A landscape with many peaks, sampled at points; each row gives a point and its height.
A climber steps from a point to whichever of its 2 nearest points has the largest rise for the distance, and stops where none of them is higher. Distance is the straight distance between rows; heights are no part of it.
ninof height 192: [ -3  11  27   5  11 -34   0  12  -3   8   2  12  -6   1   0  -4 -13   2
  -8 -24  -5  35 -27 -10  26  -7  24  -4]
dil height 135: [ -7  28   5  35  -6 -15   3  -6  -1 -38 -17 -17  -3  -7 -21  -1   1 -15
   9  -5  -5   9 -15   5  40  15  17   5]
Totu height 754: [-11 -15  25  -8   0  29 -11 -10  -8  46 -12  42   7 -14   0 -21  -7 -19
 -13   3   6 -16  -7   8 -19   3 -17   1]
Kuge height 710: [ 13 -18   5  -7  22   7  21  11 -14  11  16  16   1  16  10  -5  13  25
  13 -10  -7  28  -5 -10 -34 -15   5   6]
lasu height 448: [  1  17 -25  26 -25 -19 -21  -4  -9 -19   7   7 -13   9  16 -14   3   5
   4  16  -3  35 -20 -13  19  12   1 -11]
von height 475: [-13   5  -3  17  24  -1  43  -6   0  17 -18   5  -2   0  29 -20   1  -8
   1  -6  -1  13  13  18  -6  -5  -2 -20]
fesas height 799: [  4  -4   8  -5 -15  -1 -41   2 -10  -5   7   3  -3  10  -4  -5   8  10
  -5   9  -1  -1 -17 -14   3  14  -3   3]
Sunif height 666: [ 25 -26 -22  10  -3  26  25  -4 -17  -5  31   9 -18  22   9   9  -1  36
  -3  13   4  16  -1 -33 -17   0 -28 -11]
Rubu height 691: [ -5   3 -11 -14 -27 -11   2  15  -9  -3  40  -4  -6 -19 -23  12 -19   2
  13  15   2  18 -18 -51  26   6   0   0]
Suguz height 365: [-18 -17  25 -13 -23   5  14  -5  -2  33 -26  17   9  -6  18  -1  -5 -32
 -13   3   3   5 -16   1  36   0   6  -7]
Keva height 393: [ -5  18   5   7   4 -15  16  -4  -1  -7 -14 -21  -9  -3   0 -21  -1  -9
  -4   3  -5   0  18  12  -5  10   0 -20]
puvet height 445: [ 14  29  11  46  10  -4  -4   4  15  -2   0   6  -4 -18 -15  16 -13  -6
 -24 -22   6   4  -8  19  14  -6  -2   5]
zibuv height 232: [ -7 -17   7 -35  -8   9 -18   2  -8   8  -4   0  10  -5 -23   0  -4  -9
  10  -2  -3 -23  -1  -7  -2   1  -4   8]
katus height 258: [ -2  -1  -3  13  -3 -13 -55  10   4  -2  -4   8  14  17   5   6  13   3
  -9 -35   7  -9 -19  23   9 -14  18  27]
tis height 585: [  9 -33   5  -2  -9  31  26   1   0  29  14  21   3   5   1  13  -3   0
  -4   5   2  -7  -1 -18  -9  -9 -21   3]
pelu height 529: [-10  -6  -3  -1  12   8 -37   4 -21  25   9  44 -15 -16 -11   3 -11  16
   3 -23  -4  26 -42 -26   1   1  19 -10]
mir height 132: [-18 -15 -19  29   1  28  32 -11   6 -15 -31  15  -1  -4  32  15   6  -1
  24 -13   7  -8  -1  -1  38 -14   9  -4]
teg height 613: [  1  -5  18 -20  29  12   3  -2  13  19 -21   9  20 -28 -13  12  -2 -10
  14 -19   2  -9   3   8  -9 -15  14   7]
nosaz height 592: [ -1   7  15 -13   8 -25   1  11  -1 -14   8 -14   2   3 -24  -2 -17   6
  16 -10 -11  18 -10 -20   5  -4   8   9]
nes height 665: [  7 -26  20 -11  23  29   1  -5 -17  15   5   9  -2 -16 -20   5  -5   8
   3  -2  -7  11  -8 -19 -14   2  -8   0]
Bel height 423: [-18   3  10  36  12   5  38 -10   0  17 -27   1 -11 -10  23 -11  -7 -18
 -13   0  -4  -1   7  18  17   5  -5 -30]
Zoke height 276: [-10  -1  -4  -3  14  21 -26 -18  -1 -20 -16  -8  -7 -12  -5  -3  -2 -10
   2   9   0 -41  18  22 -12  19  -6   1]
Nolem height 350: [  4  29  19  -1 -18 -26 -12   7 -11  18  -2 -15   4   5 -10 -10   2 -35
 -20   8  -9  19 -12  14  28  13   8   6]
Ket height 360: [ -7 -27  42 -24  38  30  -5  -2  -1   8 -33  -1  11  16   7   1  11   9
   4   0 -20 -14  -8  25 -33 -11  16  11]
mev height 468: [  1  10 -18  -8  32 -11 -35   2  -3  -8   7   8   6  -4  -6 -22  13  17
  31 -21  11  17   0   6 -28 -16  10  11]
Duza height 796: [ -9  -6 -16   8 -24  11 -23  -1  -3  17   5  32   0   3  17  -6   5   4
 -11  -4  11  -8  -8  -3  -6   1  -7  -3]
sof height 235: [ 13   4 -16   1 -35 -13 -24  13   6 -50  12 -44  -8  27 -17  10   8  17
   2  12  -2 -12  11   7   3  14  -8   8]
lekem height 681: [  8  17  17  -5  30  10   8   4  16  18  -1  10  11 -31  -7  -4 -12  -7
 -16  -5   3 -10   9  29 -35 -11 -11   5]
Depi height 702: [ 14  34 -31  22 -35 -27   8  -5 -10 -20  18 -20 -15  14  -4 -17  18  -7
   0  17   8  12  14  -3  11  23 -23 -17]
belet height 822: [ -9   9 -19 -27 -27  -6 -29   4   5  31   5  23  18 -23  -5  -5  10 -30
  -1  -7  19 -21  13   1   0   1  -9   9]
Bupi height 726: [  5 -21 -12   9  10  11   5   5  -3 -31  18 -18  -5  17 -12  27  -6  32
  18  -1  -6   9  -9 -26   5  -9  -7   7]
zemod height 427: [  1  20 -24  14 -16 -19 -20   4  -5  -6  14  15  -8  -4  -3 -15   0   6
   0   1  17  11  -4 -16   8   5  -4  -2]
fole height 315: [ -9 -26  35 -12  14   2 -14   3 -10  -1 -26   1  -1  33   8 -25   3  15
 -10  -6 -17   6  -8   8 -15   5   6   0]
sekim height 466: [  3   7  31  20  23  -1  50  -9   8 -14 -14 -15  -7 -10 -14   5 -21   1
   3  -4 -13  16  -9  -9  19  10   6 -16]
Dulif height 755: [ -3 -10 -13  12  -5   0   5  -3  -3  -3  -8  22  -4   2  24  -6   3   6
  -2  -4   9  -2  -8  -4  18  -8  -7  -9]
Doz height 432: [-10 -18  35 -40  -1 -21  19   6 -15  20  -1   5  -7   3  -9 -22 -14 -13
  -3   9 -14  21  -8 -28  10   4  10 -13]
ded height 195: [ -4   4  -6 -20 -21  -3   1   1  17  14  -1  -6  17 -10   1  13  -3 -23
  -3  -5   4 -33  21  17   5  -9   1   5]
Dazo height 478: [  5  11 -15  27 -20 -13  18  -6  -4 -13   6   7 -16  -4  23 -11  -1  -2
   3   8   5  29 -17 -17  39   6   0 -15]
Fogaf height 96: [ 20  41   9  38  23 -23   6   6  -3 -38   4 -13 -14 -13 -36 -10  -6   4
  13  -1  -3  25   0   4   1   9   2 -10]
pok height 417: [ 17  17  30  36  27  -2  -2  11  15  -8 -12 -15  -3  -3 -17  24 -12   5
 -25 -14  -6 -10  -7  28   9  -4   8  14]
Vora height 251: [-11   1 -23  18 -13  -4 -48   2  -2 -19  -6   0   2  11  12   1  26   1
   7 -13   9 -13  -7  13  22   2   4  15]
zasa height 298: [  3   5 -28 -33  11 -11  -9   7   8 -10   5  -8  24   5   7  -6  23   8
  23  -1   5 -10  24  11 -44 -21   5   8]
zud height 474: [ 16  -5  11  22  33  16  42  -5  16 -21  -9 -17  -3 -17 -12  31 -15  13
  17 -12  -6  13 -13  -9  23 -10   5  -3]
zumim height 331: [-14  -8  32  -4  25   3   6  -2   1   2 -27 -15  -3  28  23 -23  11   3
  -7   4 -17  -4  10  27 -21   3   6 -12]
Negub height 301: [-11  13   3 -19 -19 -15 -45  -5   0  -5 -16 -16   1  -6 -18 -19  15 -27
  -1  14   2 -20  11  10   7  21   3   1]
gutu height 676: [ 10  13 -31  31 -38   2 -17   4   9  13  26  10   4   4  14  18  -5  -7
 -36   5  16   2 -10  21  20  -1  -9  15]
Nebaf height 552: [  0   1  13 -28  29 -23  20  15   1  -2  -1 -14   8   9 -11 -15  -4  10
   9  -6 -15  24   3  -6 -11  -8  22   3]
pusom height 531: [ -3   0 -24  41 -14  17  23  -2  12  -2  12   7  -2  21  41  10  -1  15
 -15  -8   7 -11   8  16   5 -11 -18  -8]
sivob height 760: [ -8   4  -2 -43 -40 -21 -19   8  -1   0  14  -5   4  -1 -11 -19   2 -17
   4  32   4   4   6 -28  17  22  -9  -8]
tolub height 636: [ 28  12 -15 -13 -45 -11 -29  17   1   4  39   0  -2  -2 -12  23  -5  13
 -30  19  -2   5 -18 -23   9   9  -4   3]
bote height 177: [ 15   8  -4   5 -30   6 -29   7   6  -7  15  -9  -3   7  -4   0   4 -11
 -30  22   2 -19   2  11  13  25 -23   3]
gug height 601: [ 15  -5   5 -25   3   4  36   8  18 -14  11 -40   8  18   4  24  -9   9
  -8  17  -7 -10  26   8 -32  -1  -6  -3]
samug height 530: [-12  -5  37  15  12   6  17  -8   5 -10 -26 -13  -4  -8  -4   5 -13 -12
  -4   1  -6  -1  -5   5  24  15  11  -6]
git height 114: [-15 -32 -23  11  -7  22  23 -18  -7  -6 -20  31  -7  -2  21   2   6  -8
  32  -3   9  -2   0 -16  41  -5  -6  -5]
fep height 692: [ 10 -24  10 -12  16  11  -5   6  -2 -22  18 -35   5  17 -19  26   2  32
   8  -6 -19   7  -1 -13 -16  -7   3  21]
kisol height 562: [  6 -31 -17 -24 -22  11   0   7  -6  12   4  10   5  16  14  -6  21   7
   7   8   0 -17  16 -16 -21  -8 -12   2]
nutu height 753: [  7  29 -28  35 -24 -10  -4  -8  -3 -10  -1  -9 -14  -1  12 -14  12 -14
  -1   4   6   9   6  12  27  18 -11  -8]
zub height 514: [  5  11  18 -30  18 -32  34  10  15   8   2 -30   7   9   4 -19 -13  -8
 -10   4 -11  16  17   8 -21 -10   6 -10]
kuva height 556: [  2  -4 -24  10  -2   7  43   9  16  -2  20   2   4  25  37   2   6  20
 -13   0   2 -11  22  27 -25 -16 -20  -3]
nozal height 221: [-15  -9 -18   6  22  25  30 -23   4 -45 -21 -18 -18   5  25   5  11  -2
  25  30  -2 -13  29   8  -7  10   6  -9]
disor height 631: [  8  14 -31  33 -16 -14  11   0  -3  -6  16   4 -11  15  23 -20   7  13
 -15  -1  12  17  11  -2  -5   5 -22 -18]
div height 648: [ -1   8  21 -23  36  21  12  -7  18  26 -16  12  12 -38   4  15   1 -17
  13  -1   2 -18  17  25 -46 -19   6  12]
peb height 551: [ 20   6 -40  21  -8  -5 -33  10   6   8  31  23 -11  -7  -7  20  -9  30
 -10 -12   4  17 -42  -9   2  -6   9  -1]
vut height 48: [ -2  -5  -2 -18  10  -1  43  -9  -7  -1   1   0 -14 -19 -17 -10 -14  -1
  29   7   4  18   6 -25  14  -9   2  -9]
nazel height 268: [-21   0   4 -29  32  -3 -14 -17  14 -27 -17 -33  20  -7  -3  14   6  -3
  26   6 -12 -17  21  17 -19 -11  27  17]
mobi height 207: [ -1   6  20 -30 -12 -25 -10  19  16  16  -5 -14  17 -13 -17   8 -11 -26
  -4 -10   6 -21   9   0  11 -12  13  18]
Futov height 311: [ -6  13  19 -36 -28 -14 -35  -1  -3  25  -3 -15  10   0  -9 -25   0 -34
 -23  17   4 -19  11  17  -4  18  -9   1]
vel height 256: [-19 -10   3 -16  29   3   2 -20   9 -44  -9 -39   4   7   2  14   2   3
  26  24 -16 -15  12   6 -10   3  17   6]
kiv height 425: [ -3  13   3  27  20  -8  -7  -6  -5 -22 -17 -11  -6   6  -2 -20   8   4
   9 -15  -4   9  12  21  -5   9   7  -9]
dof height 579: [ -3  -3 -44 -14 -28   1   5   7  -3   2   9  10  -1  23  21 -15  21  14
  12   5  14  -5  25  -9 -20  -7 -18  -2]
favi height 693: [ 19 -25 -27  19   6  33   1  -6  -7 -23  23  -3  -6  13   4  23  12  41
  15   0   6   0  -5 -20 -16  -6 -26   1]
tivef height 244: [  6   9 -23  20 -26   1 -45   3   6 -35   4 -14   3  17  -9  15  17   8
  -2   6   7 -15   6  14  10   7  -8  18]
ves height 791: [  1  -2  25 -10   1  16 -34  -7 -13  27   0  27  -1 -11 -12 -15  -7 -10
 -18   7   9 -11 -11  -2  -7  17 -15  -7]
ziga height 115: [  3  46   9  22   7 -27  10  -4  -6 -48 -13 -32 -13  -3 -43  -6   3  -9
  13  -1 -11  18   1  12  16  13  18   2]
gikeb height 632: [  9 -17  26  10  27  25  46   2  -1  40   9  33  11   1  21   1  -4  10
 -11   0  -3  18 -13  13 -30 -20  -4   7]
golo height 523: [ -3   2   7   2  32  10  44   3  19  14 -15  10  15 -13  23   3   4  -6
   6 -11  -6   8  10  17 -15 -19  10  -1]
dagam height 394: [  1  42 -18  13 -19 -35 -38  -1 -13 -14   1 -22  -6  15 -17  -9  21 -10
   2 -10  -2  13  -3  19  17   9   9  21]
makan height 669: [  2 -36   5 -11  -2  31 -18  -9  -5 -17   8 -31   7  16 -17  32   3  17
  10   2 -12 -13  -5 -14  -1  -2  -8  16]
forog height 477: [  9  -5  26 -30  -3 -28  39  12   5  16   5  -9  -2   8  -1  -8 -16 -12
 -10   0  -9   9   2 -13  -3  -8   1  -8]
Nozo height 269: [ -2 -23  22   4   2   3  28  -9 -11  -8 -18   4 -16  24   7 -16  -7   6
   6  14  -9  17   1 -20  10  15  -5 -19]
zoviz height 169: [ 18  16   5  13 -33  -1 -26   7   1   7  18   3  -9  10  -8   0 -10 -13
 -47  27   0  12 -17  12   2  20 -12  -2]
sepu height 593: [ 12   0  44  -4  36  13  43   8  10  28   1   7   9  -1  11 -11  -9  10
 -21  -2  -5  20  -2  24 -46 -11  -7  -4]
Kavop height 450: [-15   5   0   1  43 -17 -22  -6  -2 -24 -15  -7   0   6  -4 -31  16  14
  15 -14  -2  24   0  21 -21  -3  15   7]
Zige height 765: [ 13 -13  -4  13 -22   4  -9  -1  -1 -22  17 -11  -9  17  -3  13   0  23
  -3   9   3  -1  -9  -9   7   5 -12  -1]
kepem height 308: [ 12  20 -28 -12   1 -13  -1   8   7  -4  11 -11  10 -14  -5  -8   6  -2
   4  -5  14 -11  27   8 -25 -11  -8  -2]
lim height 327: [  1  13  31 -11 -13 -17 -11   3  -4  13 -21 -25  -2   4 -10 -25  -3 -33
 -23  15 -10  -3   6  19   8  26   2  -7]
guno height 655: [ 16  16 -33   4 -36  -2 -35  12   3  12  32  21   8 -10   2  17  -5  -1
 -23   8  14   5 -25 -10  25   3  -6   6]
gokaz height 286: [  6 -10   3 -33  -2  -5 -39  16   9   8   1  -8  24   2 -12  13  14  12
   6 -18  -8 -14   0   4 -25 -14   4  27]
vata height 580: [ -1   2  24  26 -14   9  -5  -1   2  -8 -22 -12  -6   3  -3   6   3 -12
 -22   7  -7  -8 -13  22  33  21   4  -2]
baruz height 482: [ -9  11  -2  -3  14 -18 -60   5  -8 -16  -1   6   1   0 -18 -18   8  15
  14 -19   4  12 -10   0 -12   0  12  20]
molot height 508: [ 10   0  -8  21  -4  -9  -4  15   6  33  23  33  12  -9   7  26 -21  18
 -18 -29   1  12 -29  -6   0 -27  10   6]
nufa height 410: [  6  25 -23  16 -14 -30 -24   3   5 -10   9  -6  -4  15  -2  -1  14   7
  -7 -15   4   9   0   4   1  -7   5  10]
nire height 792: [ -6   6 -21 -48 -34 -16 -27  15   0  12   6   3  16 -14 -14  -3   3 -17
  16  12  15 -18  13 -19  16   4  -4   7]
Dalu height 633: [ 12  -9  17 -11  29   0  25  -1  10 -17  -9 -24   0  16   5  10  -2   6
  -3  13 -12   1  14   8 -16   5   8  -7]
rabim height 476: [  8  17  -9  33   9 -13   7   8  12   8  15  22   7 -12  -1   5 -13   8
 -11 -32  10   9 -11  10  -2 -15   4   4]
laguf height 716: [  6  17   8  11  10  22  12   4   7  28  17  19   2 -14   6 -17 -18  -1
 -22  -4  13 -11  16  21 -49   2 -29  -9]
gud height 313: [-23  -5   3   6 -12 -20  19   2   4  26 -28 -12  13   2  34  10   7 -24
   2 -16  -1  -8  -1  15  36 -14  32   3]
fabu height 646: [  4 -32  10   2   6  38 -24 -14   5 -22  -9 -16   6   5 -14  31  -4  20
   0   3  -8 -34  -2   9   6  10  -8  12]
Mino height 390: [  4  -4  30  18  38  14  14  14  23   6 -19 -10  13   3   6  24  -9   8
 -20 -20  -4  -6 -10  38  -7 -14  10  12]
fil height 619: [ 18  12 -28  -6 -26  -2 -34   6 -11   5  37  12  -4  -1 -22   8  -2  22
 -21  18   8   4 -16 -31 -10  21  -9  -6]
lok height 265: [-15  -3 -10 -16  27  33 -28 -24   5 -22 -16   2   7 -25   3  10   7 -11
  26   7   3 -42  23  19 -19   0  -3  11]
tazaf height 503: [ -8   3 -34  28 -19   2  33  -2   3 -10   5  -6 -11  16  41  -6  12   2
   7   3  14 -17  17   6   9  -2  -7 -18]
Noke height 671: [ -2 -24   1  21   3  30  37  -1   1  37  -3  48   8   1  23   0  -7  -1
  -7  -6   2   4  -2  14 -18 -17 -12   0]
gugu height 289: [ -9   7   9   4  -3  -1 -30 -11  -5 -24 -21 -16 -11   5 -15 -18  11 -10
   2  17  -3 -20  15  26  -2  26  -1   0]
tuned height 362: [  1  32 -15  -1   2 -30  15 -13   2  -4  -2 -32 -14 -11  -4 -25  -3 -30
  -2  15  -1  -8  39  16 -17  15  -9 -22]
tobe height 728: [  0   8  -9 -34 -31 -19  -7  12 -12   0  30   1 -11  -3 -19  -9   1   3
   6  26   3  16  -5 -54  15  18  -4  -9]
rin height 337: [ -6  33 -29  -5 -22 -25   0  -4  -6  12  13 -13 -10 -14   2 -31   8 -29
   0   6  18 -16  32  12 -12  14 -13 -21]
sege height 76: [ 12  18   1  10  20  -9  15  -5  -7 -22   9  -3 -13 -25 -31 -10 -16   4
  19   2   2  19  -3 -18  11  14  -9  -8]
Sef height 713: [ 10 -17   4 -23   7  13  34  -1  -6  25   7  14  -3  -5  -1 -17   7 -10
   6  17  -2   5  18  -7 -36   0 -14  -3]
fubo height 750: [  8   3   2 -13  -2  19  26   1   3  24  16  14  -3  -6  -2 -25 -12  -6
 -15  23  12  -7  28   3 -42   5 -32 -19]
bon height 168: [-12  20   6  17  -2 -37 -17  10  -7  -8 -11   4  -2  -6  -1 -12  -1 -17
   9 -12 -14  39 -27 -10  40   3  29   2]
Dure height 243: [-13 -23   2 -25   8  24 -18  -7  -6   5 -21  17   9  -9   1   1  11  -4
  15  -5  -1 -21   4   9  -6  -8   2   6]
lus height 218: [ -5   1   8  10  10 -20  27  11   0   5  -1  15   2   6  17   1 -10   4
   3 -28  -1  31 -13 -10  19 -23  15  -2]
getuv height 532: [  3  -4 -15  11  -5  -2 -35   2  -5  20  14  27  10  -4   3  17   0  20
  -6 -24   9   7 -41  -8   7 -15  14  13]
Gudu height 680: [ 10 -28  -8  -9  17  27  29  -4 -20  16  19  22 -10   8   3 -10  12   9
   2  13   1  21   7 -19 -41  -2 -13 -10]
Vaz height 547: [ 10   2  11  20 -22   8   8   1  12 -12  -6 -13   5   5   4  25 -11  -1
 -14   5   2  -8 -13   4  37   6   0   6]
taf height 205: [-21  -3 -11   8  19  17   8 -28 -11 -31 -18 -25 -21  14  34 -17  23  -3
  12  24 -11 -20  31  18 -20  11   4 -24]
febuk height 598: [ 13  -1  -8   3 -12  23 -37  -7 -18  10  28  23 -13 -24 -24  12  -8  16
 -10   4  11   0 -11 -35  -4  18 -18  -8]
pumid height 620: [ 10 -30   4   6  -2  28  20  -6 -19  18  21   6  -8 -10 -16  33 -10   8
  -7  -7   1  13  -2 -33   1  -1 -12   2]
Saz height 743: [  5 -11   7 -26  19   4 -11   3 -14  21  12  18  -2  10  -2 -17  16  22
   2  -1   4  17   5 -11 -54   0  -7   8]
boz height 277: [  2  -4   7 -22  19 -13 -31  19  -4   8   8  11  23   7  -2   3   1  17
   6 -33  -7  11 -16  -9 -30 -27  15  28]
suv height 151: [-15  27   5  30  -7 -21 -26  -5 -10 -37  -9   0  -4  -2 -23 -11   7  -6
  22  -6  -7  29 -30  -1  34   7  22   6]
tamu height 238: [ -8  -7 -11  -8   6   2  23 -21   9 -40  -5 -36  -7  18  13   3   0   2
   9  28  -9 -21  35  -1 -10   9   2 -11]
kigo height 643: [ -2  11   8   1  -7 -19   1  14  -1 -13  16  -6  -8 -21 -29  11 -21  -6
  25   0  -2   7 -23 -27  36   4   7  11]
Gab height 223: [ 16  20   1   2 -17 -15   2  10  18 -38   5 -43  -3   8 -18  13  -3   2
  -7   1 -10 -15  19   8   6   7  10   3]
gova height 664: [ 13 -13  22 -24  30   3  12  -2   6 -17   5 -33  -4  17 -16   4   5  26
  12  13 -11   7   3   4 -36  -1   7   7]
vopo height 206: [ -2  -3   9 -12  -2  -7  10   4  14 -29 -13 -46  10   3 -13  32 -14   0
   3   7 -13 -23  12   6  15   5  20   6]
Mufe height 189: [-13 -16   9 -15   5   3 -12  -2  19 -16 -20 -23  12  -9 -16  26  -7  -3
  14  -6  -5 -25  -3  -7  29  -2  21  13]
lasi height 707: [  2  23 -25  36 -23  -1  -7  -4  -2  10   0   5  -3  -3  20   2   9 -28
 -28  11   8  -2  -9  26  34  12 -18   0]
rozu height 395: [ -9 -14  28 -23 -14 -18   1   9  -5  32 -13  14   2   4  13 -10  -5 -16
  -5  -2  -6  21 -18 -22  28  -2  13  -6]
muded height 501: [-10  -7   1  -4  10  -8 -42   4 -19  -6   9  18  -6  -7 -18   4  -8  15
  18 -15  -2  21 -25 -22   1   2   8  10]
pupe height 281: [-23  -9 -17   0  -6 -10  38   2   8  19 -25  18  12  -6  26   6   3 -14
  14 -24   5   1   0  -5  37 -26  22   0]
zeg height 70: [  5 -11  -6  -3  10  10  40  -9 -16  15   1  32 -11 -36 -16  -3 -12 -14
  21  -2  14  19   5 -30  17  -6  -5 -10]
duzad height 184: [  0   0  -2  -2 -22   7  -8   5   7  -6  -1 -10   1   1   2   9   5  -8
  -8  13  10 -31  16   9   4  12 -15  -3]
Sul height 635: [  5 -10 -19   6 -15   2  11   1 -14  16  25  25 -12  14   9  -1  -9  30
 -12   9   6  15  -7 -27 -16  -1 -10  -5]
lano height 173: [-17 -10  -9  -5  -3  -3  15  -8   8 -14 -15  -9  13  -8   6  14   0  -6
  27 -12   2 -18   6  -2  32 -15  21   9]
nizup height 569: [  2  -2  10 -14  20  11  21 -10   5   5  -2  -5  11 -30 -23  24 -15  -8
  16 -10  -2  -5   4  -4  12 -11   4   2]
kufal height 291: [  2   2  -3 -23   1 -15 -24  13  15   1   4  -9  23  21   3  -4  15   9
  -9 -19   2 -12  11  22 -37 -20   1  16]
mobez height 278: [ -3  -9   1 -40  12  -3 -25   5   6 -12  -6 -21  26  -8 -12  16   1  10
  27  -6 -10 -20   7   8 -19 -15  20  28]
bepip height 296: [ -3 -23  32   2  10  10 -13  -7 -15 -10 -11   6 -16  25  -5 -16  -1  26
  -2  12 -17  16 -21 -16   0  19   0 -14]
tufo height 577: [ 20 -17  -2  -2   9  19  45   5   9  -6  21 -13  -2  23  19  18   4  19
 -11  13  -2  -6  12  13 -34 -13 -14  -1]
bavib height 708: [ 10 -10  19 -12  24   5 -11   6 -17  20  13  24  -6  -1 -14 -18  -8  15
 -16   1  -4  16 -12 -20 -26   4  -3  -6]
Meka height 558: [  7  -4  33  -7  50  13  39   2  22  19 -10   4   2  -8   5  12   6  10
   1  -9  -7  20  -6  18 -39 -24  18   7]
sakas height 248: [-12   0 -14   1 -14 -27  38   6   6   3   3   8   2   2  26  -1   0  -7
  13 -16   4  24  -3 -22  41 -24  10 -12]
dumud height 320: [  0  24 -41 -20 -29 -12   2  -2  13  -3  15 -13   7 -15   0  -6  -2 -23
   7   6  17 -26  37  -5 -14  -6 -16  -6]
tif height 188: [-22  12 -16  10  23  -6  -4 -14   0 -24 -23 -32   0   8  15  -7  15  -8
  17   3  -7 -22  27  28 -21   4  19  -8]
fibus height 219: [  6   6  17 -28  -8 -12 -19  13   6  22  15   4  12 -16 -21   6 -14  -7
  -8 -16   8 -11  -4 -12  -9   3  -2  15]
Sugal height 559: [  4 -22  -6 -20 -15   6  21   2   4  15   7  12  12   5   2  10  -2   2
   2  -9  -7 -14   9 -10   1 -16  -8   8]
zome height 267: [  1  -6  22   3  19  -8 -33  16  -1   3  -8   7  10  10 -10   6  -3  13
 -11 -28  -3  -3 -16  13  -9 -14  19  23]
bokez height 373: [ -6 -14  32   5  52  24   8   4  19  -1 -23  -9  12  13  15  13  17  21
  -6  -6  -8  -8  -8  44 -29 -14  16   8]
gize height 667: [ 12  19 -35  21 -39 -10   5  -1  -6 -12  27 -23 -17  28  25 -20  11   0
 -12  23   5  -5  12   6  -1  18 -30 -21]
tave height 255: [-17 -12 -23 -29   7  24 -30 -16   2   7 -20  25  13 -26  -2   6   8 -18
  34   0   4 -38  28  10 -16 -11  -1   8]
Zif height 573: [ 12  16 -25  16   8  11 -37   3  -4  14  36  27  -6 -25 -20  25 -16  16
 -12 -13  12   6 -26 -27 -10  -2  -5   2]
Vara height 616: [ 10 -10  19  28 -10  31 -18  -8   5 -23 -17 -14 -11   2 -16  27  -2   0
 -14  13  -9 -35  -9  14  22  16 -14   6]
fav height 825: [ -2  -5   5  -8 -22  -2 -46   4  -9  26  10  20   3   6   0  -5   4   1
 -32   6   0  -2 -24   0 -15  15  -4   4]
seb height 712: [-19 -22  16   9   3  25  18 -10  -8  45 -18  44   7  -3  28 -23   0  -9
 -11   2  -1  -8  -4  15 -18  -4  -2  -3]
ped height 152: [-24 -21 -22   8  10  19  29 -17   7 -22 -30 -11  -2   1  21  25   0  -4
  25   9  -2 -27  10   3  22  -6  13  -3]
Mudag height 94: [ -5 -21 -11   4  -7   4  34 -11  -9   6  -7  18  -5 -16  -2   5  -6 -13
  29  -6  11  11  -9 -33  47 -12   4   1]
Mib height 381: [-18  -3  13  26  -4  25  16 -13   2  15 -19  11 -14 -12  17 -11  -4 -22
 -14  10   7 -20   1  12  17  14 -17 -22]
nidi height 354: [ -3  14  -1  23  -7  21  -9 -16  -1   0 -17  14 -20 -25  -4 -17  -3 -20
  -5   8  20 -15   7  11  15  23 -22 -21]
mepu height 338: [-10  -6  18  -2 -21  -6  18   4   4  17 -20 -13   5   6  26  -1   1 -19
 -14   3  -2  -4   1   4  33   0  13  -5]
das height 602: [ -9   5 -37  13 -24  -3   2  -5 -11  11  17  31 -12  18  31 -36  17  11
  -1   7  20  12  12 -14 -21   4 -23 -16]
gera height 520: [ 14   7   7  23  20  10  24  -8   9  -6  -4  -1   7 -28 -16  22 -17   0
   6  -7  11  -2  -3 -10  28  -4  -6   2]
misuk height 372: [ 16  58  -2   3 -17 -37 -12   3  -9   0   2 -25  -5   1 -19  -2  10 -32
 -16  -6 -13  23   0  13  25   6   8   8]
zubu height 568: [-12 -21   0   1  13  -3 -10  -3 -23  27   2  48 -14   2  10 -22  -2  16
   7  -6  -5  28 -28 -32  -7  -6  10  -6]
gatot height 513: [  9  -2  -1  21 -35  -9  24   4   3 -12   8  -6   1  11  12   8  -4   1
 -12   8   2  12 -12 -20  40   4 -10 -10]
sebi height 606: [ -4 -28 -12 -12  -7  12   4  -2 -29  28  11  34  -4  10   2  -5   2  10
  -3   6   0  14 -13 -37  -9  -3  -6  -2]
vigu height 54: [ -1  17   2 -14   1 -19  20  -3   1  -2  -5  -4  -7 -24 -15 -14 -14 -20
  20   0   1  11   6 -18  21  10   3 -13]
Lisu height 346: [-13 -13  27 -24  14  14 -11   0   3  17 -28 -13   7  23  18  -4   5  -5
 -16   0 -18 -25  14  29 -21  -6   6   6]

Call two points neighbours if one is among the 2 nearest of the other. Go from one point of each pair to the other, from neighbour to neighbour, staying as high as possible. Name the lowest point that can't be avoided.
Saz / Bupi: tazaf
fubo / Saz: Gudu
nutu / fubo: Sugal
belet / Bupi: ded

Write out the way that a climber takes from each point below.
duzad: ded, mobi, fibus, zibuv, Dure, tave, lok, Zoke, gugu, Negub, Futov, lim, Nolem, misuk, dagam, nufa, zemod, lasu, Dazo, gatot, Vaz, vata
Mib: Bel, von, golo, Meka, sepu, gikeb, Noke, seb, Totu, ves, fav
sakas: pupe, gud, mepu, Suguz, rozu, Doz, forog, zub, Nebaf, nosaz, kigo, Rubu, tobe, sivob, nire, belet
